Each scene shows the same named points in several views. A view is turned or mirrored, shifted and resized as a whole, has a little noise and may leave points out.
(in the rows, 128 means zero)

Scene 1
View 1
Q_395: [142 111 140  91 109 154 161 128 110 130 121 142 136 127 127 147 117 136
 123 112 147 149 132]
Q_886: [145 122 128  78 107 123 131 118  91 157 125 145 144 118 103 162 112 148
  88 131 138 137 146]
Q_38: [146 127 145  78 113 155 110  81  88 186 127 154 117  87 135 129 124 193
  72 121 120 132 143]
Q_214: [143 129 137  79 111 135 103  90  86 196 130 153 128 100 120 144 120 178
  59 133 121 131 151]
Q_89: [126 105 164 103 116 189 132 103 120 183 134 149 114 135 166 127 124 152
  88 114 131 156 136]
Q_535: [141 128 127 100 109 130 129 114 103 177 124 145 144 129 111 146 119 140
  85 128 125 132 146]
Q_782: [134 105 148  92 110 159 152 127 112 147 127 142 132 139 135 150 116 133
 108 118 145 155 135]
Q_921: [132  95 151  94 110 163 174 146 121 120 125 137 137 154 137 159 111 111
 131 113 161 167 130]
Q_501: [138 121 141 111 111 162 145 111 117 167 123 147 131 130 137 127 126 140
 104 112 127 138 134]
Q_293: [148 134 120  94 108 120 127 113  94 172 120 147 146 116 100 148 120 149
  85 129 125 125 147]
Q_401: [141 119 129  92 108 130 143 127 103 155 123 142 146 133 109 158 115 131
  98 125 138 141 142]
Q_516: [133  89 146 101 107 162 198 166 131  91 119 130 146 171 131 166 110  86
 158 106 172 173 123]
Q_146: [140 111 138  72 108 135 137 122  92 147 127 144 138 123 116 168 110 146
  93 130 148 149 143]
Q_719: [152 131 138  86 112 154 128  88  94 165 120 153 123  84 130 120 129 185
  97 110 122 127 135]
Q_477: [139 125 109 125 106 115 167 156 122 147 115 134 169 169  90 159 115  82
 120 124 136 134 140]
Q_975: [131  96 142 109 108 159 189 161 132 111 121 132 147 173 130 161 113  86
 145 110 161 165 127]
Q_824: [126  93 166  87 112 182 146 121 116 152 135 143 120 143 159 150 114 139
 102 117 151 170 134]
Q_387: [146 125 155  92 115 183 126  76 104 176 125 155 107  84 157 104 133 196
  95 102 118 134 130]
Q_466: [125  96 165  83 112 179 133 112 109 167 137 146 117 136 158 150 114 150
  86 122 146 166 139]
Q_154: [127 103 172 120 117 216 150 102 136 173 130 147 106 136 186 105 132 148
 111  96 129 157 124]
Q_742: [140 117 142  78 111 145 121 104  93 173 130 148 128 114 125 150 116 165
  78 129 132 143 145]
View 2
Q_477: [140 157 132 177  95 157 134 112 129 140  83 128 115 109 100 130 117 119
 102 102  73  51 100]
Q_921: [128 130 151 147  81 189  99  93 129 155  88 133 140 109 105 130 129 149
 159 111  59 102 140]
Q_466: [130 124 149 133 118 153  95  97 125 121 114 155 145 105  83 143 144 140
 173 102  91 134 183]
Q_535: [122 143 139 148 114 125 129 113 111 107 119 151 127 101  74 153 130 108
 127  99 107  99 150]
Q_395: [107 129 154 138  79 166 115 101 113 137 106 140 138 104  90 147 126 132
 148 112  77 105 143]
Q_38: [ 91 123 154 117 119 112 127 109  96  87 150 167 147  96  53 176 141 109
 156  99 128 137 187]
Q_146: [127 139 139 139  88 145 107 106 100 116 110 145 121 101  90 148 118 113
 142 118  93 125 166]
Q_975: [134 134 150 160  76 200 103  93 142 170  74 126 137 113 114 120 126 155
 148 110  45  77 117]
Q_886: [123 145 136 143  93 131 121 112  95 107 116 148 116  99  83 155 117 102
 126 114 103 115 160]
Q_387: [ 65 106 173 107 117 133 130  99 110 103 154 167 173 100  48 178 158 130
 176  87 119 129 179]
Q_154: [ 94 102 173 127 137 169 114  86 154 136 128 161 189 111  66 147 176 169
 196  73  86 108 164]
Q_89: [116 116 158 131 138 149 109  95 138 119 125 163 165 106  69 148 160 148
 179  84  98 120 177]
Q_742: [118 133 144 132 112 127 115 108 103 101 126 157 132 100  72 159 132 111
 148 106 110 129 178]
Q_782: [122 130 149 141  98 163 108 100 122 133 106 145 140 107  89 142 134 136
 155 106  82 110 154]
Q_824: [128 120 154 135 111 169  94  93 132 135 107 151 151 107  88 138 147 149
 178 102  79 127 173]
Q_214: [115 136 139 130 126 103 127 114  96  80 141 165 130  95  59 169 135  97
 140  99 130 132 186]
Q_516: [131 131 152 156  58 215  95  90 138 180  68 119 135 113 122 117 122 160
 155 118  35  85 116]
Q_293: [114 146 139 145 106 119 135 115 100  99 124 150 122  99  73 160 122  98
 120 103 112 101 150]
Q_501: [102 124 158 139 114 150 126 101 129 125 121 149 156 105  73 152 147 137
 153  90  93  96 146]
View 3
Q_401: [115  93 156 133 144 160 125  95 127 161 130 129 123 165 162 150 138 159
 122 126 130 136 128]
Q_154: [168 120 115  44 186 206 124  53 171 199 123 172 175  91 117 162  81 145
 132 191 113 155 115]
Q_387: [137 106 150  57 141 204 140 105 103 194 118 210 173  97 150 152 103 136
 104 211 163 155  85]
Q_293: [110  99 165 127 144 162 126 109  96 154 113 154 122 158 163 143 164 146
  95 135 159 137 116]
Q_501: [132 108 136  93 165 183 125  77 136 170 114 151 145 133 148 149 126 151
 117 156 130 147 123]
Q_395: [113  87 144 126 133 172 136  85 145 177 139 124 141 160 169 155 103 167
 147 147 108 143 130]
Q_719: [114  98 158  90 127 188 142 116  91 180 116 190 154 124 168 148 124 142
 103 186 163 149  95]
Q_742: [136  97 175 108 140 165 122 112 108 178 143 172 135 142 136 157 132 137
 101 143 162 134  98]
Q_921: [136  89 135 125 149 165 125  66 182 186 158 102 139 163 149 166  84 174
 164 129  83 140 140]
Q_477: [103 103 126 154 175 154 120  62 153 136 103  79 105 190 172 142 164 176
 129  93  97 137 168]
Q_214: [139 105 186  99 143 167 120 124  81 172 130 199 132 131 130 152 157 122
  71 148 194 134  83]
Q_89: [168 113 144  68 176 185 117  74 152 192 138 174 154 111 109 164 104 135
 115 164 137 143 106]
Q_38: [135 103 176  85 133 181 130 123  84 184 127 207 149 119 142 152 132 128
  86 176 183 143  80]
Q_535: [122 104 159 118 156 163 120  98 112 156 117 149 123 153 150 147 159 145
  98 130 152 137 119]
Q_975: [127  91 119 135 162 164 123  48 199 174 145  72 132 174 157 161  90 184
 174 116  60 143 163]
Q_886: [116  90 175 137 132 154 126 114 109 164 139 146 122 167 157 150 143 149
 107 125 151 133 113]
Q_146: [127  85 175 134 128 154 124 109 124 178 157 142 128 164 147 159 121 151
 122 126 140 132 111]
Q_782: [138  96 148 113 151 169 123  82 152 181 146 133 140 151 142 161 106 156
 135 139 117 140 123]
Q_466: [167  99 161  91 156 168 116  85 153 198 164 163 147 130 109 169  94 138
 124 142 136 136 103]
View 4
Q_146: [122 137  87 108 136 138 119 146  94 124  94 134 147 124 121 140 155 202
 146  68 150 136 157]
Q_742: [105 132  96 120 154 148 103 158  98 104  74 133 121 125 126 137 149 197
 148  72 150 122 171]
Q_535: [108 115  90 105 148 142 106 147 114 129  97 138 112 132 138 127 158 178
 160  85 155 119 169]
Q_38: [ 94 126 100 145 179 148  83 168  94  69  56 136 102 128 124 130 147 190
 152  77 139 115 176]
Q_293: [107 106  86 111 153 136 105 144 106 114 105 130 115 135 142 127 165 177
 166  88 154 127 169]
Q_477: [140 119  71  63 114 125 133 116 147 199 143 160 129 135 133 119 161 156
 173  99 159 122 143]
Q_154: [125 189 105 120 157 158  89 162 144 138  29 200  97 116  76 122 102 175
 141  82 120  78 146]
Q_501: [121 143  92 110 151 141  99 147 130 133  77 167 108 129 110 122 137 171
 157  89 138 105 153]
Q_719: [112 128  91 144 180 133  84 156 101  73  71 150 109 134 112 123 145 179
 161  88 128 119 158]
Q_516: [177 182  71  70  96 120 145 115 137 201 117 190 180 119  75 130 131 188
 145  76 132 130 107]
Q_401: [126 127  81  99 136 132 118 137 112 138 110 145 134 131 126 130 157 183
 159  82 151 129 153]
Q_824: [129 179  98 104 131 154 113 154 117 144  58 167 135 113  92 138 126 202
 132  64 139 109 151]
Q_921: [153 173  81  87 114 133 130 132 126 170  95 176 158 119  89 133 134 193
 143  72 136 123 129]
Q_782: [131 155  89 101 133 141 116 143 117 144  84 161 137 121 104 132 139 191
 145  75 141 119 147]
Q_395: [141 151  80 106 135 127 115 135 114 135  96 163 146 127 100 127 141 186
 153  80 133 127 137]
Q_886: [114 117  85 109 143 135 115 143  97 117 104 126 135 131 135 134 165 193
 156  77 153 136 164]
Q_466: [115 172 104 110 138 162 109 161 111 133  50 156 127 113 102 141 130 207
 131  61 144 107 162]
View 5
Q_719: [195 172 147 138 130 132 102  92  84  88  74 136 103 146 142  72 126 109
 126 130  53 109 146]
Q_782: [143 110 100 148 137 120 117 111 142 105  71 134 113 134 153 130 141 151
 152  97  80 120 125]
Q_477: [ 82  75 103 136  96 168 180  94 138 121  88 160 150 152 136 170  97 166
 179  55  37 136 115]
Q_535: [142 145 128 124 111 137 118  80  93  88  84 161 126 139 151 108 121 155
 163  86  43 129 126]
Q_293: [141 160 139 119 102 144 140  74  82  83  81 158 117 151 152 103 103 149
 149  80  42 134 138]
Q_501: [159 115 120 148 130 134 102 101 118 110  83 148 131 134 133 110 140 129
 159 117  49 110 120]
Q_89: [179 119 109 151 150  99  52 107 125 103  81 150 124 113 145  98 178 140
 166 134  70 106 108]
Q_886: [137 158 125 120 111 128 139  83  98  76  72 148 102 147 166 110 112 163
 145  73  66 137 140]
Q_146: [139 147 110 129 124 115 132  96 120  79  66 138  94 143 172 119 124 167
 143  76  85 135 139]
Q_387: [222 163 145 150 149 116  62 101  92  96  77 133 107 133 134  60 153  96
 128 158  57  93 137]
Q_466: [165 127  97 147 150  89  68 109 135  92  69 141 105 118 166 110 172 161
 157 110  92 117 117]
Q_824: [157 106  91 156 155  96  84 120 154 104  68 133 109 120 159 124 168 154
 156 111  96 112 117]
Q_975: [101  43  71 167 140 137 164 134 196 137  69 123 127 141 143 184 130 156
 162  80  86 118 114]
Q_921: [123  69  78 165 147 119 138 131 184 121  64 121 114 135 153 163 143 158
 154  91  97 115 119]
Q_38: [200 191 147 126 128 112  73  81  70  72  76 148 100 134 156  59 142 129
 135 125  58 117 141]
Q_214: [177 194 145 112 115 113  82  69  61  63  81 163 107 133 165  69 135 154
 150  99  51 132 134]
Q_401: [129 128 115 132 114 137 146  94 119  94  74 145 117 148 155 127 114 155
 151  78  61 131 133]
Q_516: [ 97  36  64 176 147 132 178 147 214 138  59 106 116 147 147 194 128 154
 149  79 105 115 123]

In a view up to two points have been moved. Name them for each view, in the order of its rows, or write none.
view 1 | Q_401
view 2 | Q_466, Q_501
view 3 | Q_395, Q_214
view 4 | Q_477
view 5 | Q_293, Q_921
